Points, in no order, along strands that fork, close into loops and pass close to each other.
In the rows, 128 means zero.
Two points are linked if the straight distance between their rows is under 193. Some points are linked to none.
j625: [119 102  88  84 120 182 106 179 190 148 163 152 127 103 118  98 124 134
 135 121 149 205  90 137 140 125 142  75 144 137 125  80 109 119  77 109
  84  72  91  88 170 103 113 155 118 130  94 147 121 116 167 162 126 130
 128]
j408: [ 87 132 139 147 111 139 112 131  96 122 105 123  79 117 119 100 110 152
 152 141  97 109 179 141 149 155  93 166 101 134  81 127 100 154 110 135
 163  99 162  87 112  87 118 131 121 162 136 171 117 111  92  92 132 159
 101]
j101: [138 139 150 129 143  94 150 116 145 142  97  90 135 129 128 151 132 129
  73 168 142 126 157 129  98 137 103 147 184 118 150 143  88  75 186 163
 144 110 186 134 128  97  91 131 105 146 177  83 123 120 148 120 102 157
 149]
j57: [149 124 121 141 147 139 151  93 106 116 109 149  98 124 126 116 146 122
 129 134  84  69 106 167 168 117  98 107  94  99 129 135 110 186 179  83
 159 161 128 137 104 135 172 157 183 116 151 150 167 180  78 128 138 155
 127]
j530: [ 77  61 142 121 143 170 137 114 157  86  80 156 105 121 137 107 138 165
 201 102 114 172 152 128 136 118  87 108  47 144 121 126 127 127 105  71
 124 153  72 129 168 170 162 102 125 111  76 203 141 146 131 113  82 131
 145]
j379: [103 161 104 156 107  76 138 119 154 122 126 141 125 143 118 148 127  84
  87  72 109  72 213 147 114  76 117 135 139 205 131 158 123 143 150 121
 147  91 138 126 111 116 162  82 171  91 134 102 156 135 100 116 114 114
 131]
j257: [118 120  99  84 117  95 107 100 189 215 126 144 179 104 160 122 189  97
  89 133 171 152 164 115 141  31  74 115 158 147  67 141  82 140 167  80
 123 122 116 127  72 139 177 133 147  72 118 127 147 138 118 210 135 118
 148]
j112: [144  85 133 112 125 185 107 139 122  99 165 136 142 126 142 140  79 185
 176 159 138 143  73 108 135 200 174 154  95 112 127 130 166 151  87 134
  74 126  74 156 168 142 110 124 119 144 147 116 123 108 163 110 107 140
  95]
j367: [ 71 152 107 124 122 125 100 138 143 153 115 121 116 140 143 124 159 129
 162 118  90 111 200 155 164  99 101 144 135 173  50 124 102 174 121  95
 176 103 148  79  97 105 147 132 139 139 107 189 128 117  62 127 141 153
 121]
j621: [219 155 122 127 149 120 160 150 174  78 150 190 166 133 104 151 149 109
  70 125 163 137 155 149 160  44 162  86 158 136 162 152 129 125 199  77
 120 130 100 138  94 114 121 145 188 103 166  63 191 123 109 150 144 143
 145]
j938: [195 112 137 151 144 119 159 116 115  56  96 190 123 142 128 130 117 129
 110 104 104  89 123 172 115 121 158 127  90 152 185 176 110 132 203  99
 125 169 114 146 128 132 157 119 190  83 173 108 182 155  94 117  94 157
 133]
j339: [165 119 118 162 160 195 124 144 116 116 144  85 116 119 131 108 108 148
 133 197 153 114 135 133 177 121 133 159 172 130 174 100 153  85  71 148
  80 117 108 134 172  75 132 140  88 128 102 162 161 127 205 132 175 159
  75]
j946: [ 96 111 115 124 144 107 168 149 140 104  96 167 118 141 123 107 136 130
 123  66 117 118 104 126 146  96 145 136 107 113 138 157 139 127 174 111
  84 161  85  97 126 139 158 105 181  96 104 106 154  97 144 152  96  84
 163]
j896: [188 136 154 134 150 129  61 134  65  93 169 120 142 101 120 160 101 162
 153 154 124 138  72 158  51 223 188 183 107  83 125  92 132  83  74 165
 160 194 157 146 179 141 101 127  66 144 121 125  96 131 127 115 142 130
 142]
j96: [165 125 124 139 166 107 116 137  87  59  94 166 143 116 155 121 153 121
 127  99 117 138 101 201  59 143 190 180 127 120 147 135 102  78 174 130
 130 175 137 119 135 141 145 111 117  62  88 131 161  82 146 133 136 120
 156]
j687: [114  94 121 156 154 142 152 115  44  44 113 137 114  82 145  81 123 140
 144 151 125 102 120 176  92 184 178 216 123  88 175 148 108 105 146 180
 121 119 190 138 147  89 156 130 118  60  74 135 147 109 143  67  97 128
 123]
j178: [121 140 101 151 118 114 113 159 151 166 113 115  91 132 118 107 114 120
  97 105 134  92 132 137 144 130 108 130 116 178 186 122 140 114  97 121
 137 143 133 113 206 105 135 105 152 111 129 107 172 192 132 154 120 181
 109]
j842: [ 58 130 151 156  97 125 107 156 155 185  85 108  93 171 122  97 141 165
 146 106 140 124 160  85 141 130  44 140  93 125  84 151 140 120  94 121
 176 169 122 118 145 146 142 128 126 188 121 182 123 151  70 140 125 148
  99]
j322: [166 126 184 133 113 149  67 139 101  81 146 167 128 111 103 167  84 170
 183 109 128 133  88 136  66 187 174 159  57 105 122  99 152 108  64 130
 164 182 112 173 191 169  78  97  79 150 135 146 114 133 116 107 138 135
 137]
j801: [ 96 117 163 176 115 112 145 122 104 192  93  57 102 152 159 127 134 161
 118 155 167 105 128  63 117 156  64 157 118 108 129 180 153 102 135 174
 133 168 162 190 139 153 117 105 128 169 135 111  98 160 123 132  94 136
 111]
j173: [ 35 115 170  76 129 144 178 123 162  96 139 170 110 112 122 103 110 103
 109  97  99 162 118 156 140 113 164 110  99  99  77 131  72 177 142  85
 157  92 102 133  88 115  69 122 150 130 130 149 109  70 127 124 164 132
 168]
j428: [142 116 142 138 112 162 164 129 135  92 115 133  98 138  71 141  63 140
 139 134  99  91 122  97 150 156 139  94 107 142 207 114 161 130  98 130
  92 111  63 145 180  99 101  92 114 166 148 128 108 183 165 104 109 130
 109]
j710: [116 136  90 142 148 100 137 133 112 120 135  58  94 168 142 126  87 104
 139 133 109 123 126 129 128 182 172 103 130 122 169 113 138 147 142 166
 146  92 169 136 183 149 111 162 117 123 108  78  99 175 112 112  76 151
  90]
j951: [160 117  76  94 123 174 113 145 180 137 199 128 138 108 121 122 113 132
 135 159 133 171 122 117 178 104 122  59 136 122 109  60 136 154  70  92
 116  82  79 135 158 125 128 187 134 135  93 121 132 189 144 152 156 133
  93]
j836: [113  92  71  78  98 148 120 154 174 153 148 144 121 101 111 108 140 120
 124 118 166 196 111  89 154 126 111  53 146 141 131 124 121 125 126 133
  79  56 124  80 110  95 138 170 150 136 133 127 101 111 136 127  73 117
 127]
j312: [139 149 150 162 173 121 141 120 105 127 121  89  97 119 133 138 146 131
 112 145 128 100 130 170 112 164 103 202 161 129 144 161 109  80 127 158
 160 164 177 118 146 108 128 128 117 139 141 168 136 129 137  98 174 190
 146]
j285: [174 159 133 154 129 114 169 100 128 166 119 112 138 133 108 140 146 127
  84 175 146  79 152 110 168  65  96 128 174 109 131 140 142 135 174  97
 156 151 122 155  88 113 141 149 155 143 144  98 165 168 118 151 185 142
 128]
j724: [154 136  95 110 129 141 121  93 127 136 133 164 133 100 119 112 159 108
 142 116  91 122  94 153 151  98  89  90  98 133 102  77 115 182 135  70
 138 132 110 102  90 131 189 151 159 104 113 170 167 165  99 143 186 127
 145]
j64: [175 136 103 145 154 168  95 162 128 159 161  70  95 140 127 139 115 129
 127 174 173 139 140 131 162 152 122 107 194 145 164 109 145  76  73 172
 104  99 162 108 166  77 144 158  83 165 126 154 134 121 179 122 150 187
  87]
j370: [107 110 188 137 125 134 128 158 113  87 106 166 112  97 105 125 101 151
 111 104 147 121 110 157  90 164 171 191  82 138 160 151 126  99 113 147
 148 169 127 151 176 143  80  71 131 102 144 110 141 107 153 102 139 164
 165]
j640: [138 186  99  96 138 120 121 155 142 166 133  91 132 174 103 122 133  90
 120 136 123 171 132 125 183 126 140  73 181 130 105  78 116 153 135 126
 135  78 130  64  82  90 112 183 103 168 126 125 126 124 115 147 162 148
 121]
j552: [122 140 133 118 168 116 151 118 118 120 136 139 124 153 160 129 150 118
 104 110 115 127 142 162 160 108 141 159 130 153  86 186 107 177 199 106
 162 145 154 129  57 138 137 138 176 107 186 104 171  98  95 123 136 169
 135]
j134: [145  91 187 140 115 129 131 115  92 111 123 140 108 117 104 155  86 169
 127 132 158 118 115 112  86 200 133 158 112 137 182 179 160  84 107 167
 116 172 137 190 168 135  96  77 112 130 183 119  96 109 147  88 111 168
 164]
j852: [152 101  92 133 145 113 145  79 106 105 153 103 151 107 148 123 164 108
 145 150 131 115 131 133  76 108 136 109 162 124 161 110 150  95 125 150
  93 108 166 145 154 155 152 148 106  80  64 112 110 144 148 112 115  90
 133]
j258: [115  69 122 131 153 129 115 119  87  77  69 146 126  95 171  83 142 157
 157 121 133 150  74 185  67 191 162 194 102 100 147 142  94  79 167 148
 110 156 162 124 166 128 142 107 105  39  72 147 154  91 182 101  81 151
 171]
j784: [ 93 136 161 104  97  92  94 134 167 175  94 171 161 103 153 122 136 122
  84 113 127 144  94 129 132 116 129 144  94 102  72 104  93 153 135  93
 169 140 106 128 114 143  82 111 132 127 156 122 161 112 133 169 156 137
 152]
j229: [141 142 117 130 133 116 151 102 117 132 117  94 153 158 191 143 131 115
 105 152  94  92  77 134 133 121 144 169 125 118 116 123 119 143 170 112
 106 145 102 152 126 137 127 116 114 105 155  90 157 134 149 168 152  99
 114]
j719: [ 88  74 131 116 109 169 125 139 163 111 119 137  98 128 118  95 110 147
 196 129 102 165 115 116 125 137  79  76  71 110 130  88 147 143  66  89
 132 130  88 134 179 139 137 152 117 146  78 163 112 184 113 121 107 131
 128]
j14: [111  93 155 130 110 153 145 144 120 120  98 135 107 156  95 132 130 178
 150 141 161 138 155  57 167 127  68  95 123 120 143 187 180 101 120 139
  76 141  90 125  86 101 145 140 149 211 144 157 104  86 128 121 106 100
 111]
j648: [141 124  85 100 127 122 163 117 158 145 134 131 144 149 125 142 143  85
 120 110 123 147 122 103 136 115 111  65 176 139 131 142 122 126 181 133
  55  98 111  95  86 116 152 145 146 113 137 116 115 110 146 141  80  76
 153]
j243: [179 169 121 100 157 114 159 127 134 106 194 192 148 112  82 143 160  92
  82  96 156 157 157 134 154  46 150  75 170 151 132 162 124 161 161 107
 148 132 142 142  53 137 160 155 195 116 145  86 161 100  88 125 174 134
 155]
j390: [140 138 121 113 131 174  56 200 171 160 161 138 122 106 120 118 123 136
 122 144 172 172 138 142 138 130 121 107 157 148 126  80 124  81  65 124
 131 119 127  98 169  86 109 153  97 148 128 148 142 110 162 166 174 179
 113]
j603: [120 120 113 138 172 125 144 136 120 112 102 110 108 105 150  94 148 133
 100 166 132 119 100 167 134 153 120 203 154 112 147 147  96  81 159 143
 101 146 161 115 137  87 152 142 129 109 122 129 188 102 179 125 157 180
 144]
j825: [150 151 130 117 154  94 154 121 162 137 134 149 165 146 156 155 191  91
 105 113 131 142 191 169 149  33 130 131 155 160  71 186  94 166 201  66
 169 135 120 133  59 153 133 121 157  98 147 119 171  93  71 170 151 137
 152]
j24: [105 102 150 119  95  92 127 109 127 158 128 135 153  90 130 107 153 156
 110 184 166 151 165  50 120  97  79 116 127  92  90 134 143 136 138 138
 132 109 152 156  76 163 130 153 143 163 130  83 101 104 121 120 100  98
 144]
j89: [ 69 107 135 108  93 112 175 124 140 130 145 166 118 105  81  96 109 123
  97 103 127 128  92  97 127 114 113  99 111  88 132 140 129 139 145 120
 109 121 100 131 114 126 114 124 179 125 122  85 128 111 148 134 140  89
 187]
j220: [ 43 121  85  94  94  83 149 112 128 190 156 101  91 117 118  96 162  82
 115  96 121 148 115 114  83 139  67  65 169 114 109 132  98 131 128 156
 133  67 192  97  90 112 144 158 133 139 103 136  84 113 138 118 122 120
 178]
j172: [113 158 164 147 114 104  96 147 122 192 131  89 107 155 127 159 118 138
  88 109 174 135 160  97 136 152 132 126 129 136 101 139 127 133 139 184
 206 142 186 144 123 157  82 126 155 176 189  98  90 121  78 115 142 166
 112]
j845: [171 107 176 149 146 151 161  84  98  84  92 163 114 139 115 138 115 143
 142 134  83  63 102 148 143 125 138 128  81  98 176 183 122 152 172 118
 147 198 108 163 133 147 153 135 155 121 179 152 131 184  83 112 108 169
 135]
j503: [100 147 148 100 143 152 125 150 148  57 143 175 143 112 124 127 106  93
 147  89 106 168 144 169 148 106 218 121 123 158 102 106  99 171 112  95
 150 100  90  96 101 124  72 111 119 122 125 164  98  63 103 118 150 108
 131]
j840: [182 107 169 134  97 139 177  92 116 110  88 147 121 128  92 150  94 128
 148 140 105  83  87 122  96 153 112 118 114 121 217 120 159 105  95 123
  96 182  66 177 192 131  98  66  98 139 143 155 104 198 155 116 104 135
 170]
j97: [158 134 118 106 125 109 174 154 132  62 126 190 157 142 114 144 133 117
 118  52 111 144  74 139 100 116 193 109 112 116 155 143 144 112 191 117
  61 158  77 120 116 138 124 106 163  87 129  90 126  88 152 131  93  72
 168]
j163: [127 106  89 136 108 163  99 120 139 152 165  71 132 156 169 151  75 144
 169 168 123 121  82 101 142 208 159 132 116 128 134 131 159 160  86 172
  58  64  95 125 168 134 111 111  98 143 138 112 115 154 173 120  76 115
  58]
j342: [ 69  98 131 144 105 157 114 112 130 145 114  87 110 132 144 109 109 159
 161 160 100 120 118 117 136 185  69 154 106 104  81 117 120 141  84 139
 127 107 131 128 136 121 120 120  91 167 133 163 108 143 138 108 119 134
  98]
j847: [ 93 143  89  92  91 117  95 155 166 206 138 103 127 142 127 116 105 110
 100 146 168 165 118  94 168 143 114  83 171 130 111 104 101 151 126 137
 109  53 127  94  90  85 111 149 121 166 163  99 120 106 138 146 112 137
  75]
j980: [ 71 157 110  84 148 126 191 134 146  79 164 153 137 130 112  90 118  78
 104  95  79 146  86 177 120 107 186 103 150  84  89 116  74 171 166 100
 144  68 117 109  79  99  71 141 132  94 113 106 136  79 127 152 168 100
 153]
j170: [167 205 152 143 124 106 108 109  95 215 123  44 142 169 147 188 132 121
  91 166 174 107 159  73 146 105  87 143 179 120 108 131 148 111 161 166
 138 124 153 136  68 117 121 115 111 172 183 111 110 121 132 143 161 108
 113]
j179: [171  87 109 139 145 175 119  87  73  63 185 162 132  81 132 123 109 147
 195 153 126 115  80 129 109 158 174 144  92  92 149 116 164 162  95 138
  86 101 122 163 129 161 168 147 140 104  82 135 130 153 140  74 109  90
  97]
j416: [109 151 144 110 137 142 108 171 135  76 162 118 162 128 133 149 103 119
 136 131 138 164 154 142 122 119 220 130 154 119 110  94 141 128  88 148
 156  96 125 125 127 153  52 131 105 143 119 114  78  74 112 119 162  84
 111]
j477: [115 131  80 108 128 135  87 143 136 110 142 187 146  87 154 109 183 104
 174  81 103 169 164 175 119  83 149 107 125 187  88  92 103 156 105  87
 127 100 159  63  82 141 186 131 152  65  61 198 135  79 106 108 126 106
 145]
j374: [129 167 137 124 106  89 102 113 156 218 133  99 146 137 135 167 142 107
  71 127 175 126 171  96 127  87  96 123 148 151  88 132 127 142 134 145
 160 118 156 144  97 146 114 119 136 145 179 112 111 131 106 154 143 124
 118]
j672: [131 167 121 161 125 112 141 124 115  97 112 165  93 121  79 131 100 115
 110  97 106  64 177 150 159 101 139 125 120 161 151 136 120 145 150 134
 123 107 142  97  95  83 157 122 165 147 155 127 148 133 106  93 139 136
 123]
j280: [135 150 145 148 143 113 129 128 147 121  99 118 134 113 117 134 138 139
  94 190 150 111 199 137 135  93 112 135 163 125 129 123 110 114 161 121
 180 115 172 125 121  85 103 154 123 151 148 109 151 132 112 118 148 158
 119]
j683: [138 140 162 153 134 107 121 128  87 127 124 123 125 145 158 139 123 157
 106 137 153 116 169 126 162 140 151 182 109 125  81 173 131 147 160 145
 187 177 195 137 108 146 128 157 159 140 188  98 117 115  75 108 129 173
 109]
j418: [100 146  87 129 103  67 148  99  91 214 153  72 112 122 116 144 152  99
 106 138 122 111 103  70 121 140  72  78 150  90 119 122 135 138 142 169
 111  97 160 136  91 135 156 153 135 153 117  97  96 149 136 127 118  93
 138]
j331: [137 141 139 166 121 125 131  80 119 180 112  79 135 147 165 146 145 144
 117 157 123  86 114  95 150 116  73 156 128 116 124 142 160 134 137 123
 118 171 123 162 116 151 149 129 132 140 142 132 139 171 126 162 146 115
 113]
j325: [114  92 130 103 105 118  95 107 199 194  84 164 158 106 176 124 174 120
  96 120 149 139 111 132 128  89  96 119  93 150 105 136  87 129 154  87
 150 157 116 142 132 161 153 110 137  74 154 133 167 149 122 201 116 141
 145]
j340: [ 91 111  97 127  97 134 163 133 141 142 144  98  93 140 108 131  75 112
 139 136  99 123 104  95 156 185 150  73 108 128 157 127 152 158 104 147
  85  68  75 129 163 105 108 116 135 153 136 101  99 169 168  95  92 107
 101]
j906: [136 115 179 158 106 133  91 138 104 121 139 129 138 139 122 157  95 169
 165 129 142 140 169  99  98 176 138 150  75 131 111 122 161 123  70 155
 186 167 151 168 169 171  80 122  90 163 150 128  80 144  80  84  98 140
 102]
j392: [ 95 159  97 115 126 104 106 130 138 116 129 158 141 106 148 113 177  85
 141  93  84 114 187 185 127  72 130 134 146 181  82 115  82 168 131  73
 174  95 150  89  78 109 161 108 155  78  79 174 145 124  80 128 169 122
 151]
j652: [ 83 166 104  95 137 104 164 121 139 140 147 114 118 148 113 105 122  82
 106 113  96 146 126 153 146 113 139  88 164 102  93 106  87 180 160 113
 178  71 155  99  90  97 101 176 134 131 103 108 123 113 102 132 171 141
 139]
j917: [180 141 127 121 157 108 193  70  94  90 139 119 169 134 152 143 148 119
 107 141  79  90  83 145  92 129 154 147 146  90 143 140 117 128 211 122
 113 153 142 170  91 142 123 130 113  92 154  84 136 115 141 142 130  99
 150]
j197: [111 130 114 127  94  89  81 114 121 191 123  81 122 143 141 137 150 117
 144 129 134 137 115  77  93 156 100 109 126 108 107 104 142 123  99 180
 132 126 157 112 121 161 142 154 124 161 111 124  71 151 114 133  93  89
 110]
j195: [ 91 126 153 136 137 114 177 117 167 128 115 112 111 145 108 145 127 110
  96  88 111  94 165 140 133  84 113 140 133 185 147 173 134 139 140 111
 160 127 107 134 154 148 103  77 149 113 152 110 129 144 107 118 128 117
 148]
j709: [152 158 153 171 135 122 115 124 103 143 106  74 106 154 133 123 117 133
 118 151 116  79 107 149 113 176 115 187 136 118 166 107 131  87  81 151
 147 175 145 140 204 102 110 102  90 153 115 163 141 171 163 130 146 150
 123]
j309: [104 108 152 140 112 136  71 147 128 160  76  92 136 111 146 118 146 150
 151 143 166 125 148 111  75 149  92 188 122 152 144 129 127  37  65 160
 110 155 146 124 184 129 127  70  40 131  92 177 122 124 161 146  85 118
 117]
j444: [121 158 154 129 162 145 128 109 100 107 167 100 146 144 123 131 129 152
 145 183 135 140 144  98 188  98 155 126 141  97  66 128 148 187 124 127
 140  99 114 146  61 153 124 162 117 168 115 116 110 109 106 119 182  90
  82]
j817: [161 141 137 118 140 102 126 104  93 128 137 113 134 159 115 153 141 107
 160 123 107 138  95 121  99 150 144  79 131 108 126 115 150 139 130 159
 130 147 145 102 107 164 136 169 116 150 125 125  71 130 101 113 102 101
 148]
j319: [ 97 141 151 130  95 107  77 151 126 162 102 137 155  99 141 113 113 151
  89 145 132 124 103 121 117 161 127 193 117 127  90 124  97 127 139 144
 142 142 154 121 112 103  99 103 115 139 175  98 148  84 160 147 147 132
 128]
j492: [136 102 108 123 120 176 140 163 144 135 131 127 122 153 115 124 111 162
 157 132 160 157 108  70 187 140 103 103 147 128 150 149 171 100  99 123
  33 119  52 101 133  92 145 135 138 175 123 160 110 115 182 149 118  97
  90]
j4: [114 182 164 146 135 123 120 131 102 174 162  73 135 160 105 155 124 146
 111 175 155 124 134  74 162 116  94 134 160  91  94 112 163 129 122 156
 141 119 126 150  71 137 104 151 112 204 132 122 108 127 137 135 200 101
  91]
j12: [170 165 108 114 109  97 102  89 108 146 139 130 130 142 129 140 126  77
 123  86  76 135  89 136 104 168 119  62 117 126 119  98 101 176 142 138
 155 137 167 103 116 136 142 180 142 118 172 123 121 161  84 120 122 146
 153]
j439: [130 116  61 114 123 132  84 111 122 109 152 143 178 100 182 112 171  93
 152  90 107 143 143 162  97 104 184 129 128 180  97 101 132 165  97 117
 141  72 147 120 128 173 159 115 115  54  69 145 121 107 113 117 118  64
 111]
j361: [107  93 160 138 147 152 100 133 126  71  82 167 132 112 152 117 143 173
 210 118 100 169 178 158 117 122 144 145  68 151  99 111 122 121 109  88
 151 146 117 112 157 167 138 107  86 108  65 178 125  97 109  99  92 119
 118]
j328: [ 90 171 119 114 152  97 180 139 124 106 175 181 113 129  78 121 137  90
 103  78 119 112 195 150 174  50 170  93 139 126  97 163 123 182 168  93
 174 120 156 124  40 117 149 149 203 129 118 103 140  97  54 123 184 130
 155]
j735: [ 60  78 137 128 133 149 178 106 128 145 128  78  82 147 153  94 123 121
 155 140  94 121  65 138 120 161  86 135 126 121 129 138 140 132  96 140
 108 103  90 146 177 133 116  89  82 116 109 168  98 150 182 113 116 115
 149]
j976: [149 121  91 125 139 128 142 139 123 119 132 114 128 137 145 114 112 128
 116 137 139 136  69 136 150 162 152 143 164 123 153 131 131 115 154 143
  72 131 128 126 146 110 136 145 135 113 142 105 153 120 175 150 131 148
 127]
j894: [207 106 122 137 154 128 143 104  94  65 112 135 153 105 157 116 144 121
 125 155 123 107 112 158  67 121 162 170 146 121 177 104 130  68 142 137
  93 147 124 148 163 123 145 119  81  80  92 136 133 121 173 110 119 116
 131]
j930: [ 84 131 139 114  84  98 146 116 110 145 149 164 124  98  95 102 140 119
 110 125 132 131 135  75 137  99  92 114 112  92  73 142 141 173 134 130
 127 109 140 116  47 126 154 147 174 157 135 104 125  82 106 105 133  89
 163]
j116: [130 123 163 134  95 125  64 172 132 115  97 191 144  81 119 129 104 178
 124 136 125 158 110 123  92 174 150 170  82 125 117 101  97  93 106 130
 132 158 136 110 155 117  94  95 101 140 155 132 139  79 172 127 120 149
 146]
j411: [177 139  84  99 137 136  96 119 132 168 156 127 124 117 134 119 157  90
 147 107  97 163  73 167 127 140  92  77 133 146 114  89 108 146 113 112
 123 137 138  83 122 131 170 175 128 113 129 174 136 153 113 145 135 166
 152]
j535: [ 99 102 145 141 131 143  84 142 138 112  84 128 127 119 151 127 139 153
 174 132 143 145 203 138 100 135 108 172 121 178 117 150 122  95  81 136
 140 139 142 108 166 134 126  79  85 128 111 175 100 100 121 103  78 132
 112]
j934: [174 151 121 149 141 179  80 176 154 137  96 110 138 169 127 161 107 137
 152 123 166 139 166 107 167  99 121 141 138 148 156 105 188  80  72 117
  80 171  75 106 176 123 152 136 101 147 110 162 144 153 146 190 148 115
  75]
j819: [162 142 111 132 144 146 171 111 108  94 129 199 117 124  76 161 117 109
 106  79 113  84 134 131 142 103 120 120 135 159 156 184 135 125 152 131
  65 141  94 114  72  86 190  89 186 123 171 162 145 109 146  89 124 116
 150]
j156: [128 124 108 155 118 104 128 122  94 110 127  94 124 128 149 111 102 122
 137 127 103  79 102 132  90 183 176 166  98 128 168 114 136 147 121 152
 132 106 146 148 178 135 116 114 115  97 104  74 143 172 136 113  96 119
  96]
j590: [177 147 159 141 170 136  98 130  53  72 127 148 138  93 142 156 132 145
 148 136 120 115  94 172  96 160 191 210 101 112 125 117 115 102 131 146
 156 202 154 135 129 149 127 112  94 116 139 138 137 113 119 122 171 136
 120]
j49: [235 140 117 128 128 111 130 152 152  93 122 182 200 133 154 147 148 125
  76 109 144 139 107 155 104  81 162 116 146 143 159 124 112  84 205  92
 100 144 101 146 138 133 134 145 156  79 161  74 200 121 148 170 139 126
 134]
j810: [145 142 156 180 115 147  96 149 100  99 115 113 139 122 110 115  74 166
 143 161 121  75 137 111 100 166 145 192  89 116 168  78 146 108  78 156
 130 131 137 143 184 113  99  98  88 152 103 110 143 159 155 110 122 115
  95]
j897: [ 65  70 166 131 100 123 168 137 116 153 106 114  93 152 123 120 130 177
 137 133 162 137 112  52 140 139  61 124 112  94 124 212 163 112 135 152
 109 155 111 161 110 155 122 126 153 190 131 128  85 120 119 136 105 119
 131]
j749: [149 141 199 179 104 139 102 145 137 150 120  98 130 173  98 185  99 172
 136 145 174 126 193  65 111 133 101 114 102 105 131 123 185 100  96 168
 181 164 146 198 133 167  89 118 115 215 157 127  81 144  91 103 121 121
 105]
j53: [129 106  60 111 140 133 123 119 160 115 145 104 158 121 165 116 159 101
 151 119 130 158 123 154 105 109 170  90 165 147 136  82 133 123 109 125
 102  69 137 102 163 167 143 147  98  59  47 115  96 135 132 142  99  74
 112]
j646: [112 108 125 120 114 172  47 175 160 179 138 117 117 109 121 114 120 159
 141 139 163 153 140 117 103 163  73 141 134 147 130 104 110  38  49 149
 108 125 140  97 185  95 115 115  43 162 126 171 124 104 170 158 113 144
  99]
j971: [123 130 116 145 103 159 116 146 162 133 159 107 124 140 110 117  90 143
 164 154 110 132 151 108 157 114 123  98 103 113 130  62 167 159  55 106
 152  99 101 158 188 147 121 149 113 154  84 113 137 214 107 135 148 128
  74]
j862: [155 129 122 129 150 111 219 100  88  53 130 145 123 154 111 157 126 108
 135  87  90 101 101 152  90 120 168 111 150  96 189 168 138 116 208 138
  91 153 119 134 115 143 135 131 131  98 130 106 111  91 133 112  74  84
 168]
j132: [156 106  92 111 128 158 102 171 157 149 145 100 144 141 129 132 114 145
 134 127 177 152 117  90 176 121 147 114 147 147 170 103 184 107  90 145
  54 125  66 108 178 134 167 129 129 121  89 109 115 155 164 170  91  95
  82]
j372: [181 128 173 162  93 107 143 102  94 140 117 129 125 119  75 174 101 143
 116 138 150  71 125  93  87 161 109 116 129 131 231 138 183  78  96 172
 112 179 122 187 168 123 105  77 133 148 176 133 109 177 157 101 120 142
 166]
j877: [133 151 122  77 168 102 140 111 178 187 138 108 170 141 158 124 196  92
  95 145 156 168 134 149 142  60  99 118 193 126  82 144  78 130 188  86
 151 123 132 109  77 131 121 163 126  92 129 102 155 118 106 208 156 154
 162]
j731: [ 75  75 142 110 132 142 189  89 144 132 120 112 105 129 139 124 137 108
 126  93 103 117 113 130 116 116  84 131  99 183 140 161 135 139 118 108
 131 125  79 159 173 159 124  50 128  83 121 145 108 154 150  92 118 120
 153]
j931: [ 95 170 119  92 143 109 158 139 143 109 144 158 125 147 102  94 142  84
 148  95 100 162 178 166 175  83 157  70 152 127  89 126  78 212 162  66
 178  90 158  84  33  98 122 173 190 125 110 136 130 107  47 128 151 147
 151]

A fork is a point with three links, a tip a point with one. Leave the first point through the second and follow the links. Name the first fork or tip that comes.
j170; j374: j112
j840; j372: j444
j220; j418: j938
j53; j439: j819
j672; j379: j96
j938; j845: j220

A tip is a point with one link. Name the tips that can be reached along the links from each point below, in the order of the rows.
j951: j339, j648, j416, j49
j229: j101, j710, j24, j934
j439: j687, j819, j749
j172: j112, j444
j724: j938, j220
